Points on a hilly landscape, in no order, each with its height.
From any point a ball takes the steepest step (drop divided by distance) to one of its 5 nearest points. It stops when none of these is lower. Distance is the straight distance between rows; heights are no part of it.
Mul: [-10   3  14 -58   4 -29   4  25  10  -6 -47   9  -7  38  34   3  -1   7
 -14  15  -9  35   5  28   0  16  -6   3 -40]  (h 505)
Zozek: [  2   4  26  13   1   7 -37  15  -4  13 -10 -49   7  -9  11  -2 -10 -28
  -7   7 -17  18   7 -13  17  37  42  20  32]  (h 600)
Gozos: [  9  -3  40  41 -20  38  -8  -5  -1  12  12 -38  -1 -33 -34   7  -1 -21
   8 -25   3  -6  -8 -15   9  -1  20   1  45]  (h 422)
Ret: [  6 -16  15  22 -19  17 -10 -19   2  -2  14   1  -2  -8 -22  16   3   0
   4 -17  15 -11 -19 -11  -3  -4   0 -24  12]  (h 310)
tadez: [ 13  -6   8  -3  -3  -3  -3  -3   5   2  -1  10  -7  12  16   0   6   7
  -9 -11   4   3  -6  25 -11 -16  -9 -11   2]  (h 514)
Ner: [ -8 -15  16   4 -48   4   2 -15   2  -4  -8  39 -26  22 -18  40   3  -9
  20 -49  27   1 -17  48 -36 -10 -26 -40 -30]  (h 444)
livut: [  1   6  17 -29 -16 -12  -4   9   4   4 -32  -5 -11  30  20  20  14  -2
  -8  -5  -7  17   0  25  -2  18  14  -2 -20]  (h 453)
duka: [ 12  -4 -23 -23   3 -19  24  -4  -5 -19  -8  42  -3   2  12  -3   1  17
   2   9  15   3   0  31   8 -18 -45   0 -19]  (h 332)
zelu: [  6  13   1 -37  -1 -33  -1  13  -4  -5 -37  16  -7  27  24 -11   8  11
  -8  19  -2  13   0  26  13  20 -23   9 -25]  (h 771)
tiso: [  4  -2 -50 -21  25 -22  15 -10  -3   3   9  14  13   5  15 -21  -3  22
  -7  26  15   0  17 -18   6  -6 -38  10 -21]  (h 399)
zega: [  3  24 -16 -33  13 -31 -22  38   5   5  -8  -2  23  30  34 -36   6  11
 -31  46 -11  15  12 -28  11   3 -10  30  -9]  (h 509)
Beko: [ 12   9  15 -26  -9 -14 -11  15  10  10  -9  11  -6  24  17  -4   4   3
 -18  -6  -6  18   5   7   0  11 -13   0 -16]  (h 710)
Lag: [ -2  -1  38  38  -7  30 -29   2  -8  14  -4 -57  -4 -16 -11  17   3 -28
  -3   6 -14  23  -4  -8   7  33  46   6  43]  (h 568)
Komad: [  4 -10  11 -25 -22 -15  16  -8  -1  -7 -17  39 -26  37  11  15   0  10
   8 -35  24  -9   2  48 -25   1 -30 -21 -30]  (h 518)
Fofuf: [ -4  -5 -39  26   2  10  28 -50   1 -11  55   4  21 -60 -29 -12   2  18
  38  12  -8 -43  -2 -37  -7  -8  17  -7  23]  (h 572)
vido: [  0 -16  23  -3 -12  -4  -7   0   6  -6 -13  16 -17  20   3  22   2  -1
   3 -26  13   2 -14  31  -9   4 -20 -34 -12]  (h 407)
Zadu: [  0  12 -27  32  19  20   5 -13  -5 -11  36 -38  30 -34 -25 -16  -9   1
   4  29   1 -17   5 -65  10  -1  31  20  44]  (h 367)
Gakup: [ 17 -20 -14  22 -11   7  15 -11 -13  -2   9  25  -7  10 -10  -2  -5   5
  10 -21   9 -17   3  10  -4 -25 -24 -18  -7]  (h 196)
zus: [ 16 -13 -19  35 -32  13  22 -27 -11  -7  24  55 -19  -7 -25  21  -8   1
  30 -27  18 -41  -5   1 -23 -29 -36 -42   2]  (h 347)
peduk: [-13  -8  29 -33 -12 -15   3   3  -5   1 -45  25 -26  34  24  28  12   4
   9 -15   4  20  -7  42  -7  20  -3 -19 -61]  (h 711)
nam: [-12  -6  17 -53  11 -34   9  17  -2  -7 -49  38  -2  46  41  -3   6   6
 -18   3  -2  17  10  32   2  14 -13   3 -55]  (h 619)
didos: [ -6   5  31 -33   8 -27  -9  17   0  -1 -38   9  -9  36  31  13  12   0
 -10   9 -13  28   3  36  -5  24  10   6 -46]  (h 209)
Zek: [ -6  20 -27 -40  31 -39  -7  38  14   1  -8  10  21  30  22 -39  -2  21
 -35  47 -12  23  27 -22   6   3 -22  38 -28]  (h 501)
Vad: [  5  -6 -14  47   0  34  -2 -25  -1 -13  33 -45  13 -38 -44  -3  -9  -9
  12 -16  11 -22  -9 -44   2 -14  30   7  57]  (h 526)
zoru: [  6 -15   6  -4 -19  -4   4  -9  -6 -15  -2  19 -24  22   2   7 -12   5
  14 -23  18 -10 -10  22 -13 -11 -37 -21 -13]  (h 300)
bibes: [  4  -1 -50  21  23   6  22 -24  -3  -4  45 -13  24 -40 -27 -20  -5   2
  13  17  -5 -30   9 -43   8 -10  -2   4  28]  (h 405)
Bune: [ -8  14  20 -16   2  -6 -15  21  -1  20 -28 -35  12   3  11 -16  -4 -11
 -19  23 -24  33  17  -9   6  22  28  15   4]  (h 362)
Fure: [ 16   0   8  13  -6  20  -9 -11   5  11   7  -1  -4 -21  -6  -5  -8  -4
  -2 -22   0  -2 -13  -6  -3 -13 -17  -5  14]  (h 350)
tufe: [-17 -17  31 -17 -23  -4   5  -4   4  -4 -23  34 -41  39   9  41   9  -6
  20 -36  13   4 -13  56 -33   6 -11 -32 -42]  (h 540)
zazi: [ -9  15  26 -16  35 -10 -20  54  -2  16 -51 -26  10  21  22   9  11 -29
 -32  20 -50  60  13   8   8  47  52  34 -29]  (h 461)
Loma: [-11  14 -23 -29  28 -18 -16  29  -1   4  -5 -32  38  13  15 -48  -2   5
 -30  53  -8   8  26 -43  12   8  16  45  -4]  (h 437)
simel: [ -3   7 -26 -32  21 -22   8  15   3 -18 -22  23  -1  13  28 -26   3  30
 -18  23   6   1  13  -2   9 -24 -36   6 -27]  (h 580)
keb: [-10 -13  30  -8 -16   2   2  -3   9   1 -27  17 -34  28  14  33  17  -9
  15 -27  -8  17 -13  43 -19  13  19 -28 -34]  (h 605)
Vaz: [-13   9  16 -40  11 -24 -20  42   9  15 -46 -22   6  31  22 -13  -2 -15
 -30  35 -29  44  27  -4   7  45  29  26 -27]  (h 426)
big: [  8  11 -42 -23  25 -16  -3  10   0  -4   9   9  11   8  13 -19  -4  21
 -12  25   0   9  17 -15   6  -5 -12  20  -5]  (h 410)
Dugal: [ 10   6 -12   0   5 -14 -11  14  -1   0 -15   1   1   8  14 -15  -3   7
 -18  22 -12  17  11 -10  16   8 -11  17  -6]  (h 424)
gef: [ -4  10  35  56 -26  52 -27 -15 -16  -8  21 -68   4 -35 -26  10  -3 -30
   9 -31   2 -12 -16 -10   3   3  45   8  66]  (h 344)
vita: [  7 -13  20 -24   5 -20   9   6   3   0 -23   9 -19  26  12   8  13   3
  -1  -9   1  12   6  29  -2   5 -12 -12 -31]  (h 623)
Tigud: [  2   0   6 -16   9 -22  -2   5  -1   6 -10  24  -6  23  16  -3   9   9
  -6   0  12  11   7  23   5   6 -25   0 -12]  (h 596)
pinu: [ -6   0  24 -19   6   1 -21  16   5  15 -28 -27   2  12   6  -5 -10 -17
 -11  12 -16  19   6   8   3  23  33  15   6]  (h 306)
dig: [ -8  10 -31  14  13  10  -1   3  -4  -2  25 -47  16 -22 -11 -19  -3   3
  -4  23   1  -1  11 -47   7 -10  22  34  40]  (h 227)
keka: [  1   6 -31  22  -2  25  23 -45   7 -13  40  23  -5 -22 -29  -1  -6   3
  37 -21  -3 -35 -16  -3 -17 -21 -24 -28  13]  (h 373)
gobu: [ -4 -12 -44  18   0   8  43 -27 -20   3  39  49  -8 -25  -9  -7  -3  20
  36 -17  11 -39  -6  -4 -16 -12 -38 -23  -3]  (h 421)
Diled: [ -5  -4 -32  22   5  20   5 -23  -6  -5  34 -17  24 -38 -29 -11  -7   3
   2  10   9 -30  -7 -38  15 -18  18  11  42]  (h 413)
nuva: [ -5  12  27  11  -8  19 -16   9 -10  -4   8 -53  17 -21   4 -16  -5 -19
 -10   7   5   9   1 -31  15  28  22  18  32]  (h 658)
pudut: [ 10   0 -45 -13  19 -30  23  -6  -2 -11   9  36  -4  -1  -1 -22   0  24
   3  18   1 -16   5   9  -4 -31 -38  12 -19]  (h 214)
gutot: [-12  14  23 -33  18  -9  -8  20   2  17 -51 -16 -13  34  28  19  19 -12
 -23  31 -38  55  17  19  10  42  43  10 -28]  (h 429)
vunin: [ -4  -4 -21 -16  27 -23  24   4 -11 -14  -6  40  -1  16  13 -11   4  23
   4   6  20  -9   8  33   1 -10 -62   6 -32]  (h 366)
virit: [ 11   0 -21   0  10 -17   7   7 -10  -7  14   8  16   9  12  -7   3  22
 -14  13 -11   5   4  -9  10 -14 -13  19  -1]  (h 450)
Lubof: [  3  -1 -12 -37   0 -27  16  -5  -4 -15 -20  46 -20  30   6  -1   4  18
   6 -20  23  -5   6  41  -7  -9 -56  -8 -39]  (h 433)
Laz: [ -5  12  38  -9  12   2 -20  21   6  10 -31 -38   8   7  16   8   1 -15
  -9  32 -23  44   4  17   5  38  36  26  -4]  (h 382)
vige: [  7  -4 -32  18  -2   3   6  -6   0  -7  26   4   3  -8  -7  -6  -7  -4
   3  -4  10 -12  -2 -27   4  -6  -9  -2  14]  (h 280)
vov: [  6   7 -10 -34  19 -31  -4  20   4  -3 -20  -1  11  29  19 -27   4  26
 -15  29  -2  17  18   0  10  11 -11  28 -18]  (h 645)
niz: [-13   4  33 -11   5   1 -11  14   4  10 -40 -17 -12  18  18  13   2 -15
  -5  11 -25  29  -1  19   4  32  47   2 -16]  (h 389)
nas: [  8 -20  23  52 -54  48  -1 -22  10  -3  22   0 -17 -14 -35  48  -1 -33
  22 -59  19 -20 -31  15 -32 -19   5 -45  23]  (h 543)
Vug: [  8   4 -15 -27  15 -13   4   4 -10  -5  -2  31  -1  12   7 -22   7  17
 -13   8  14  -3  11  24   8 -19 -30   7 -14]  (h 434)
gude: [ -4  16  -3 -50  14 -26   1  31   7 -15 -26   0   6  29  31 -31   2  17
 -25  27  -1  24  19  -1  11   5 -18  23 -35]  (h 678)
Res: [ -6  14 -45  26  29   2   1 -12  -5  -7  30 -44  35 -36 -23 -27  -6   1
  -3  22  -5  -9  19 -50   0   4  26  35  40]  (h 326)
zan: [-26  -1  33 -40   7 -19   8   9  -2  -5 -52  25 -33  40  28  30  18  -1
   0  -8 -13  44  -8  66 -14  10  12 -15 -63]  (h 724)
dega: [ 10  -6 -20  42   0  30  14 -22  -6  -6  32   4   0 -38 -30   6  -2  -7
  16 -17   0 -21 -12 -25   5 -27  13 -15  17]  (h 374)
ronus: [ 15  -3 -31  -3  13  10  10   2  -7   0  16  16   8 -11 -11  -7  -5   3
  -8  15   2  -7   2 -19   8 -20 -22   1   5]  (h 305)
gubol: [ 12  -2  28  14 -31  19 -14  -5  14   1  -8  -7 -13   3  -8  43   8 -21
   4 -35  -2 -10  -4  23 -21  -6  15 -27  -1]  (h 754)
reka: [ -7   7  20 -49  -7 -28   5   2   3 -15 -35  34 -28  38  30   5  10  14
   5 -11  17   4   6  50  -6  13 -38 -12 -48]  (h 660)
gugo: [-16 -17  30  -8  -7  -3 -14  15   7  22 -34   1 -19  10  14  30   3  -5
   5  -1  -9  19  -1  29  -1  16  25  -8 -21]  (h 455)
ruv: [  7  -8 -33  31  -5  10  32 -43  -4 -20  66  18  -2 -64 -39 -16  -4  10
  44   1  14 -43 -14 -30   3 -16   2 -17  27]  (h 604)
Virev: [ -1   6 -34  -4  27 -18 -11   9   3   1   7 -43  38 -10   9 -48  -5  -2
 -12  37  -6   5  20 -49  18   6  16  44  11]  (h 365)
Liki: [ -8   2  32  34  -1  27 -36  -4  -2   8  14 -61   6 -21 -21  -1  -2 -26
  -8   1  -5  -6   1 -15  -4   1  40   6  39]  (h 551)
malo: [  5   3 -25 -55  20 -37   9  19  -3  -8 -21  12  -6  32  27 -25  -5  29
 -18  20   7   2   9  18   4   1 -39  22 -36]  (h 699)
gula: [ -2  17  -5 -12  14   2 -16   8  -5  -3   9 -29  18 -11   3 -20   5  -3
  -8  36 -10  12   4 -30  13  -2   9  28  21]  (h 372)
Pagil: [ -9   2  11 -50  -6 -34  12  10  -2   5 -33  24 -11  43  27  10  14   9
 -16  -4  10  20   5  42 -13  11 -26  -1 -40]  (h 769)
gidov: [  0  17 -31  22  18  -1  16 -21  -9  -1  31 -22  19 -30 -29  -9  -2   2
   6  25   1 -16   8 -38   1 -12  15  22  31]  (h 394)
Veg: [ 19  -8   4   0   0  -4   4   1  11   6   0   0   5   0   1  -9   4  -2
  -8  -3   0  -2  -4   0   9 -10   7   3  12]  (h 440)
bunu: [ 20 -19   9  32 -19  16   5 -19   2   1  27  13   0 -17 -25  21 -16  -9
   0 -26   9 -22 -22 -13 -11 -13  -1 -12  21]  (h 349)
pekeb: [ -3   3 -18  47  13  28  17 -19  -4   0  38 -29  24 -42 -35 -10 -12   2
  21  11   5 -29  -8 -56   8  -9  29   6  35]  (h 236)
meri: [  1  -7  -3 -11   3  -3   0  12 -10  -5  -1  15  -9  13   6   5   2  19
  -9   6  -2  14   3   9   9 -18 -22  -5  -4]  (h 550)
tedal: [-14   4  34 -26  14  -6 -15  22   4   6 -48   3 -20  30  35  33  14  -9
 -16  14 -19  48  -1  31  -1  18  30 -11 -34]  (h 384)
keko: [ 10 -20  33  30 -46  21   4 -23  12  -2  14  14 -18  -9 -24  48 -16 -17
  26 -51  23 -15 -20  29 -28 -12   2 -55   4]  (h 573)
Vel: [-10  22  13 -43  20 -33 -28  55   7   2 -30 -12  18  28  37 -46   3   5
 -24  46 -25  20  13 -28  18  28  16  35 -15]  (h 448)
dov: [ -3  -9  19 -41   5 -22  -8  14  12   4 -20  12  -3  33  26   7  16   4
  -8   6  -1  22   0  30   5  14  -1   3 -33]  (h 510)
vuv: [  8  -8  35  19 -13  20 -21 -11   4  17   6 -15  -7 -15  -9   6  -1 -19
  -5 -15   2   1 -19  -5   3   2  22 -17  14]  (h 363)
mub: [  1 -20 -40  33  -6  11  31 -37  -8  -6  48  52  -1 -33 -31   6 -12   3
  56  -7  25 -42 -19 -11 -24 -19 -31 -43   1]  (h 412)
Gilut: [  0   2 -32  35  11  17  14 -49  -5   0  51 -18  26 -50 -38 -16   1   3
  28   5  -4 -45   4 -57   7  -6  24  12  34]  (h 479)
Barad: [  9  -3  11  17 -24  13  -6  -5   3   5   5  17 -14  10  -7  23   2   0
   1 -30  15  -9 -10  15  -8 -15 -20 -33   1]  (h 375)
ran: [ -1 -18  32 -12 -21   1  -7  -2   8  13 -20  13 -37  23  15  35   6   8
  28 -38  15   0  -9  37 -18   6   7 -27 -26]  (h 527)
nivet: [  5  -3 -19  22   5  16  31 -19  -4  -1  34  15  -1 -39 -25   3   2  -3
  23  -1   3 -27  -5 -26   1 -21 -11 -11  21]  (h 281)
Fip: [  0 -12 -38  15   7   0  22 -16 -10  -6  32  14  13 -24  -4 -12  10   9
   6  -5   3 -29  -1 -16   4 -29 -14  -6   6]  (h 210)
metog: [  5  -8   6  41 -23  31   2 -28 -18 -13  20  15  -1 -12 -26  17  -4  -9
  12 -44  10 -21 -19  -2 -17 -20 -12 -48  28]  (h 449)
rem: [-26  -1  15 -57  -1 -40  17   0   1   1 -43  28 -23  41  39  14   7   2
   8 -25   3  19  -6  78 -13  13 -26  -3 -59]  (h 168)
kika: [ -2 -18  15  31 -53  29   3 -20   6  -9  30  20 -18   6 -43  37  -3 -20
  36 -64  28 -15 -23  20 -40 -26 -18 -55  17]  (h 458)
zuvu: [  7  -3  10 -26   7 -17   1   8   6   5 -25   4   1  29  20  -5  -1   7
 -15   4  -3  13   0  16   2  11  -2 -10 -18]  (h 608)
muva: [  5   7  41  46 -26  47 -13 -11   4   8   5 -47   3 -34 -32  19 -17 -24
   2 -30   0 -10 -25  -4  -4  18  37  -2  52]  (h 381)
Feka: [ -9   1  25 -14  13 -12 -10  25   5  16 -44   0 -20  32  27  27  13 -12
 -17   9 -29  52   1  27  -2  32  46   4 -30]  (h 414)
Borub: [ 20  -4  17   2  -6   2  -6   0   2  11 -14  -3  -6   0   6   8  -4  -4
  -7 -13 -11  11 -10  14   3  -1   1  -9   9]  (h 454)
zagot: [-10  18 -38 -55  24 -48  28  23 -11 -18 -20  40 -11  35  38 -11   5  33
 -15  27  10   9  18  28  -1  -1 -54  29 -40]  (h 760)
bomud: [ -4  13 -35  11  38  -5 -14  -7   4  -6  20 -27  34 -24   0 -31 -14  20
  -3  29 -10 -15  12 -48  10   4  19  48  28]  (h 261)
binut: [ -3   5  37 -11  -5  -9 -10   6   4  14 -21   3  -8  15   7  19   4  -5
   0  -7  -7   8  -4  21  -2   7  13 -16 -10]  (h 536)
pul: [ 14 -13  16  22 -25  12 -15 -15  17  13   8  -3   2 -17 -14  17  -9 -10
   6 -25  12  -8 -15   8   2  -4   9 -24  11]  (h 152)
Gog: [  9   4  10 -10  -1  -6 -21  15   8  18  -9 -29   8   8  10  -1   0   7
 -11  12  -9  20   7 -11  15  16   4  11  -3]  (h 368)
lor: [ -3  17  23 -34   9 -20 -19  46   4   7 -20 -24  13  24  19 -11   3 -25
 -16  40 -23  33  13 -10  11  39  14  24 -11]  (h 427)
Tigo: [ -1  13 -28 -18  17 -18   0  25  -1  -4   5   4  24   1  10 -34   1  25
 -16  39  -1  -8  24 -26  23   4 -10  19   3]  (h 118)
zege: [  3   3 -17  39  -3  41  14 -32  -6  -1  43 -16   3 -48 -42   8 -11 -20
  18 -29   6 -32 -24 -24   1 -27  15 -13  47]  (h 535)
Vazom: [  6   0 -15  52   7  38   9 -18 -15 -17  41 -31  11 -41 -40 -12  -6 -13
   3  -4  12 -27 -11 -28   9 -22  27  14  56]  (h 628)
Lezi: [ 12  -5  16  16  -4  13  -7  12  -8  10   2 -27   5 -11 -11  -9 -11 -10
 -12   6  -8  -4   4 -17   6   5  22   1  35]  (h 634)
vuna: [  4   5 -46   1  22  -7  18 -16  -7  -8  28   2  19 -29  -4 -15   5  18
   1  15 -17 -19   2 -28   7 -14 -11  13   7]  (h 77)
nema: [  0   3   0  40 -10  23   0 -13  -3  -4  37 -30   7 -40 -27   4 -13 -12
   6 -21   3  -8 -12 -27  13 -20  19   3  48]  (h 480)
Rurub: [  4  11 -25  17  12  12  -2 -14  -3  -2  24 -20  26 -35  -7 -14  -8  -2
  -1   6  -1 -10  12 -43  11 -11   0  12  23]  (h 333)
kore: [-14   5 -38  42  17  16  15 -42  -5   0  45 -33  43 -47 -38 -41   7  10
  29  23  -1 -40   1 -59  16   6  41  24  48]  (h 603)
kupe: [ -1  14  16 -42   8 -26  -9  37  12  -2 -42   4  -5  42  35 -14  11   9
 -28  31 -23  39   8  20  19  26   3  23 -36]  (h 484)
veni: [-18  21 -10 -37  23 -35 -20  51  16   9 -27 -19  32  28  25 -49   3   3
 -35  46  -6  25  29 -26  17  17   8  48 -19]  (h 507)
laged: [ -4  14 -40  -3  27 -12  15  -2  -1 -14  26  -8  23 -20   3 -26  -4  21
 -17  39  -8 -11   9 -37   7   3  -1  28  18]  (h 80)
vid: [ -1  13 -10 -45  14 -43   6  31  13  -1 -19  16   7  29  35 -31   0  21
 -24  17  -6  18  20   7   0  -5 -38  15 -27]  (h 713)
Dusu: [ -4  -6 -51  18  10  -2  36 -29  -9 -15  42  40   9 -18 -11 -15  -9  15
  21   3  10 -32  -5  -9  -1  -6 -35 -15   0]  (h 329)
desaz: [ -1  -8 -45 -12  13 -26  34 -11 -12 -12   9  58  -9   2  -4 -25   9  27
  22   5  20 -18   0  16 -13 -11 -66  -1 -18]  (h 312)
Furu: [-16  -4  25 -41  -7 -16   7  16   1   0 -33  35 -25  37  26  18  14  10
  -2 -15   1  18   3  55  -5  16 -15 -21 -49]  (h 644)
Supig: [ -1 -19 -38  16   7   4  30 -27 -13 -16  23  44  -5   2  -5   6  -2  19
  20 -14  12 -31 -10   8 -25 -19 -44 -12 -11]  (h 353)
tus: [ -1   7  46  29 -21  31 -20   2   1  17   2 -24  -7 -15 -12  20  -2 -14
  13  -6  -7  -5   0   3   3   5  29 -12  20]  (h 492)
muba: [  5  -6  21  26 -24  26  -5  -5  11  25   9  -4  -8 -29 -27  17  -3 -22
   5 -31   2  -2 -18  -1  -2  -4  15 -23  19]  (h 369)
tasum: [ -1 -22  35  32 -37  22 -14 -12  22  13   3   8 -13  -6 -26  57  -2 -24
  14 -42   2  -9 -20  29 -22 -17  14 -54   6]  (h 723)
gegod: [-12   8  32   1  10   7 -22   9  13  13 -35 -25  -8   5   6  33  -5 -29
   2  -3 -12  30  -1   9  -6  23  40  -2  -8]  (h 435)
foto: [  4 -17  26  -5 -27   2  -5  -9   4   6  -9  31 -16  16  11  39   8 -13
  17 -42  26  -6 -14  34 -27  -2 -11 -39 -29]  (h 506)
Rono: [ 14  -4 -13  41 -26  37  13 -27 -11 -11  42  28  -6 -33 -50  10  -9 -15
  25 -46  16 -26  -9  -9  -9 -35 -17 -29  31]  (h 395)
gan: [-20  -2  12 -49  11 -35   9   5  -7  -7 -50  34 -30  51  34  18  19   9
   3  -7   5  32   1  56 -11  14   0   1 -61]  (h 618)
banos: [  1  -9  35  41 -42  20 -15 -13  19   1  11   3  -8 -15 -27  34  -5 -27
  17 -40  12 -10 -25  13  -6  -8  11 -26  30]  (h 576)
Mes: [  4  -2 -23  34 -10  27  29 -38  -9 -11  41  32  -4 -17 -25  12  -1  -5
  16 -20   2 -26  -2 -14 -18 -28 -21 -20  15]  (h 336)
Sofet: [ -4  21   5  -6   7   1 -33  22   1   6   0 -54  27  -2  19 -47  -5   1
 -24  31  -9  13  21 -26  21  14  19  28  17]  (h 485)
nar: [ 10 -13 -19  17 -12  10  18 -19  -2 -11  18  30  -8 -15 -11   2   2   6
  13 -27  18 -25 -23  14 -16 -28 -28 -25  -3]  (h 272)
karer: [ -2  15 -14 -32  25 -18 -10  39   5   6  -7 -23  21   5  14 -33  -7  20
 -26  42  -8  11  24 -32  13   5  -4  43  11]  (h 377)
bevus: [ -2  -5  -5 -42  -2 -33   8  16  -3 -12 -30  29 -15  31  32 -13  10  18
 -14  -5  11   4   1  29   4  -7 -43   3 -33]  (h 584)
Fezif: [  1  -6 -32  39  13  31  20 -29  -3  -8  44   0  14 -54 -42  -2 -12 -10
  18  -8  -5 -34 -10 -38   7 -13   7  -9  35]  (h 428)
rasoz: [ 23   2 -17  33  -7  29   6 -14 -13   3  27  -9   5 -34  -8  -9   4   1
   5  -9   9 -12  -5 -22   8 -24   9  -4  23]  (h 357)
vanul: [ 10  14  22 -30  10 -25 -16  40   7   0 -15 -30   7  17  17 -26   8   9
 -27  39 -15  20  20 -24  16  18  -1  26  -1]  (h 491)
zogo: [-16  14 -40 -27  34 -25   1  29   0   6   6 -15  25   8  19 -35  -8  20
 -28  50 -10   6  24 -41  26  -8 -15  38 -15]  (h 364)
Komug: [  1  -1  38  26  -6  22 -17   3  17  18 -22 -27  -9  -3   4  37   7 -22
   3   2 -13  14  -3  15   1  21  35 -15   6]  (h 502)
bufi: [  7 -10 -19   1   2  -6  17  -6  -8 -24   6  30 -12   8   3   5   0  21
   0 -16  17  -4   8  18 -10 -24 -42  -9 -20]  (h 290)
ruk: [ -4   2  28   3 -10  13 -16  15  -1  18 -14  -8  -4   1   6  18   0 -17
  -1   1  -4   8  -3  10   6  11  20  -3  -1]  (h 511)
nik: [  6 -18  11  15 -24   3  11  -3 -11  -5  -3  36 -20   7 -13  21   1  -4
  16 -34  24 -12 -14  25 -20 -31 -43 -36 -11]  (h 289)
buf: [-12  15  31   2   6  19 -28  14  -1  22 -32 -45  -7   1   4  20   1 -31
  -1  14 -29  36   6   0   1  37  55   9  -1]  (h 425)
Sipu: [  8 -15 -11  37 -36  31  18 -27 -11 -15  47  40 -30 -13 -32  26 -13 -14
  33 -38  22 -40 -17  -2 -27 -33 -30 -35  12]  (h 386)
dogeb: [  5 -10  27  42 -35  48 -10 -22   4  10  32 -14  -3 -36 -31  26 -10 -19
  -9 -41   9 -27 -23  -1  -3 -12  12 -19  46]  (h 466)
Gupiz: [ -9   5  21 -23   8  -6 -10  24   8   6 -27 -12   9  15  31  -7  -7  -1
 -12  16 -16  18   7  12  16  24  14  20 -11]  (h 83)
seta: [  0   6  -4  -8   7  -8 -13  21   6   8 -18 -21  14   7  17 -16  -5   8
 -21  31  -7  15   8 -20  15  17  20  21  13]  (h 179)
gur: [  0 -15 -41  15  14  -3  28 -48 -13   3  40  32  12 -29 -25  -7  -3   5
  25  16   2 -51  -5 -22  -6 -12 -21  -4   6]  (h 409)
bap: [ 21  -1 -18  39   4  32  -6 -14   2   4  26 -42  18 -27 -22 -13  -8 -11
   1  10  13 -18  -2 -36   9 -11  28  21  52]  (h 641)
lezos: [ 10 -10 -14   6  14 -11 -10   5  -9  11   7  -1  15  -6   3   2  -1  15
 -17  -2  -4  -7  14 -16   7 -12 -11   7   3]  (h 408)
dafuz: [-11 -24  36  12 -40  16  -1 -14   9   0   6  33 -35  12 -14  43   0 -24
  20 -46  29 -10 -22  44 -22 -13   1 -49 -15]  (h 537)
zas: [ -8  21 -44 -17  25 -27   5  19  -2   5  13  -9  29  -4   1 -38   3  20
 -17  37  -9  -7  21 -34  13   2 -10  36  -6]  (h 298)
vopi: [  3   3  17  39  -6  34 -20  -8  -5  -2  25 -58   2 -29 -29  -8  -3 -11
   8 -20  18  -1 -10 -23  21  -7  41  17  58]  (h 446)
Bel: [ -4  -1  26  67 -16  53 -11 -19  -4   2  22 -64   9 -27 -34   0 -13 -17
  11 -26   4 -19 -14 -30  17   0  40   9  72]  (h 379)
siki: [ -3   1 -30 -25  31 -40   6   8   5 -19 -11  38   2  12  19 -24   4  36
 -19  21  -6   2  18   6  -4 -12 -37  15 -36]  (h 647)
Lol: [ -1  11   9 -11   9  -2 -24  28  -4  11  -7 -41  11   3  17 -15  -6  -3
 -18  24 -16  23  13 -34   4  23  27  28  27]  (h 383)
sokip: [  0 -18   7  22 -34  12   8 -11 -10 -11   3  33 -21  -3 -17  28  -5  -9
  12 -47  12 -10 -19  17 -20 -23 -31 -37  -5]  (h 345)
gakag: [ -2   7  38  20 -18  21 -21  12   1  19 -23 -40  -1 -12   0   9   5 -29
   7   8 -12  22  -6   0   4  23  49  -5  24]  (h 503)
gid: [-11   9   8 -56   8 -44  21  10  -8  -7 -39  41 -28  36  26  -4   4  21
  -1 -17  19  14  11  72  -6   3 -55   7 -61]  (h 158)
tef: [ -5 -14  40   5 -27   6  -6  -8   9   8 -16  15 -21  14   5  48  15  -8
  16 -24 -10  -2 -12  47 -26  -2  21 -35 -16]  (h 636)
vataf: [ -2   6  29  64 -26  52 -29 -21  -8  -3  24 -39   0 -39 -37  12  -7 -26
  11 -35  -6 -16 -13 -13   2   0  41  -2  49]  (h 255)
Davan: [  0  15 -40 -47  27 -28   2  16  -2  -5  -8  21  13  20  24 -26   2  27
 -19  39   0   6  13  -7  16  -6 -45  23 -30]  (h 668)
Mobog: [  0  -8  34   5 -10   1  -8  -2  15   9 -33  -2 -20   5   5  32   4 -20
   1 -11 -11   8  -7  37  -9   6  38 -17 -17]  (h 530)
banet: [  6 -12 -25  27  12  23  21 -17  -4  -3  35  -9  15 -42 -25  -5  -8   3
  20  -2  -6 -24  -3 -42  -1 -11   7   5  30]  (h 354)
naloz: [ -5  11  16 -44   4 -27 -19  23  14  -1 -38 -20   5  25  25 -23   1  -5
 -32  26 -29  33   7  -4  27  36  13  33 -24]  (h 343)
Makag: [  2   5 -35  -8  12 -13   9  -4  11  -3  13   9   8  -5  13 -24   2  22
  -1  28  -8 -10   9 -24   6  -9 -18  13  -4]  (h 284)

Where does a ball stop that starts at each point below?
tasum -> Gakup
vid -> pudut
zagot -> pudut
keb -> Gakup
tef -> Gakup
nas -> Gakup
